Each scene shows the same named points in several views. A view is turned or mirrored, and shifted as a whole, has a little noise and may leave points out.

Scene 1
View 1
q39: [ -5  12  10  -4  -9   9  -6  19  24 -62 -31  -7  13  11 -10]
q93: [ 20  54   4   4  -7  -1  -4  -4 -50  21  -7  10 -16  24 -18]
q486: [ 29  48 -21   8 -13  27 -15  -9  -8  16   6 -19   3  17 -27]
q887: [ 12  25  -6  -2 -14  18  -9   7  11 -28 -15 -17   8  16 -18]
q273: [  3   9   6  -5 -20 -15  -1  10 -21  10   9  16   2 -13  37]
q321: [ 14  45   1   3  -6  10  -6   0 -13 -22 -25  -5  -3  28 -37]
q485: [ 21  48   9  -8  -3 -20   7   1 -11 -44 -24   2 -15  21 -36]
q701: [ 19  38  -3  -2  -7   0  -7   3  -2 -23 -14  -5  -2  14 -21]
q799: [  8  26  16 -15 -11 -31  10   7 -16 -28 -13  14  -8  -4   5]
q914: [ 11  30   4  -2 -10   1  -4   6  -3 -22 -15  -3   0  10 -11]
q318: [  6  30   6   0  -6   9  -6   6 -13 -14 -16   1   1  19  -7]
q721: [  4  25   2   4  -4  22 -12  16  28 -61 -36 -19  12  25 -30]
q67: [ -3  24  11  -3  -1  12  -8  19  19 -67 -46  -4   8  28 -25]
View 2
q914: [ -5 -13  11  -2  20  12  -4   7   5  13   3  16  -4  20  10]
q67: [ -5 -41  -8 -13  20  -5  -9  16  13   8 -25 -24  -8   0  17]
q701: [  1 -19  14  -2  21  18  -2  18   3  12   6  23 -11  10   9]
q273: [-33  31  13   6   3   5  -2 -42  -7  21  14  29  28  31  22]
q93: [-29  10  22   9  32  23 -16  10  11  10  -5  54   8  13  33]
q887: [  7 -27   9  -6  23   9  -8  11   3   7   9   3  -9  22   0]
q321: [ -2 -25  18  -3  36  18 -12  31  14   3  -6  25 -12  11  15]
q318: [ -7 -20   7  -5  42   9 -18  10  15   3 -12   9  -3  23  11]
q799: [-23   6  10   3  -6  17   3  -6  -4  21   2  26   7   1  30]
q721: [  8 -45  -4 -16  22  -3  -6  21  10   6 -10 -24 -17  10   1]
View 3
q485: [  5  29   8  51  11  20   9 -11 -22  -8  -8  -6  33  12 -21]
q799: [ -8   7   5  18 -23  14 -13 -12 -14  -1  13  13  19  15 -19]
q914: [  8   4  -7  23 -12  27  -8  -3 -20   7 -18  -8  22   6  -7]
q701: [ 12   7  -2  29  -4  27  -8   2 -20   7 -24 -16  26   3  -6]
q887: [ 18   2 -10  24  -5  39  -7  14 -24   7 -38 -27  27   2   0]
q39: [  7   8  -8  18 -13  28  36 -21 -24  35 -29   9  19 -12  -7]
q273: [ -9 -19  -9 -11 -51  17 -40  -6  -8   4  13   8   7  12  -9]
q321: [ 12  16  -4  35   4  35  -2   9 -27  -5 -28 -21  31  12 -12]
q486: [ 19 -12 -13  28  -2  36 -40  25 -16  -2 -34 -45  32   1   7]
q93: [ -4  13  -4  18 -16  33 -27  12 -23 -28   0 -10  27  42 -21]
q318: [  8   2 -11  15 -17  34  -9  -1 -23   5 -22 -11  19  17  -7]
q721: [ 16  11 -12  18  -4  38  29  -8 -30  19 -40  -5  22   3  -7]
q67: [ 15  23  -9  21  -1  39  47 -16 -33  25 -38   5  22  -1 -12]
View 4
q486: [-12 -50 -12 -15   8  -7 -59 -47 -23   0 -12  -1   5  21 -40]
q914: [ -9 -33 -10  -2  23  -1 -18 -16  -9   7  -4  10  12   2   3]
q701: [ -9 -36 -13   5  27   0 -20 -14  -6   6  -1  11  16   9  -2]
q721: [ -5 -45  -3 -12  25   5   0  16 -20  17  18  21  45  23  18]
q67: [-17 -35  -7 -10  28  10   9  23 -24  15  15   9  44  14  26]
q318: [-18 -32  -5 -10  17   1 -23 -20 -20   6  -6   1   9  -3   0]
q485: [-22 -32 -31  26  48  -2 -17   1 -10  -1  -7   0  25   7   6]
q39: [ -6 -36   2 -12  22   5  13  13 -12  16  19  16  30   3  31]
q273: [ -5 -14   8  -8   2  -4 -17 -46   2   6 -17   4 -27 -44   9]
q321: [-20 -40 -21   5  33  -1 -27 -10 -21   2  -6  -1  20  20 -10]
q799: [-16 -14 -13  16  31   0  -7 -18   2   1 -14   0  -6 -29  17]
q887: [  3 -43  -8  -7  19  -1 -14 -10  -6   5   8  23  24  11   5]
q93: [-35 -16 -21   8  32  -4 -35 -28 -24  -2 -25 -21  -7 -16 -15]
View 5
q273: [-22  -2   7  40 -23  18 -12  -7  25   5 -41 -10 -37  20   8]
q486: [ 19 -20   4  59  25 -19  -8 -30 -15   1 -21   7   8  25   3]
q321: [ -2 -19  -3  31  20 -11 -18  -6 -16 -10 -15  11  -7   6  13]
q67: [-46  18   4  20  27  -5   8  -4 -11 -20   8   6  35 -30  24]
q39: [-46  24  10  27  15   3  14 -11  -1 -19   2   4  25 -25  18]
q93: [ -3 -27 -12  23   7  -3 -34  17  -7  -5 -17   7 -31   6  14]
q701: [ -7  -5  -6  44  17   3  -4  -8  -8 -10  -3   8  12   2   8]
q887: [-17   6   4  44  19  -5   8 -20  -3 -11 -10   7  21   2  11]
q485: [ -8  -6 -30  32  23  11 -17  22 -11 -14  17  12  16 -12   7]
q721: [-36  20   7  29  32  -8  15 -19 -14 -20  10  10  37 -22  17]
q799: [-20   3 -16  34  -7  23 -13  18  14  -8 -12  -5 -11   2   7]

Which points are out of place in each view (at most two, in the order of its rows)? Write none if all are in place.
view 1 | q93
view 2 | q273, q318
view 3 | q887, q721
view 4 | q486
view 5 | q321
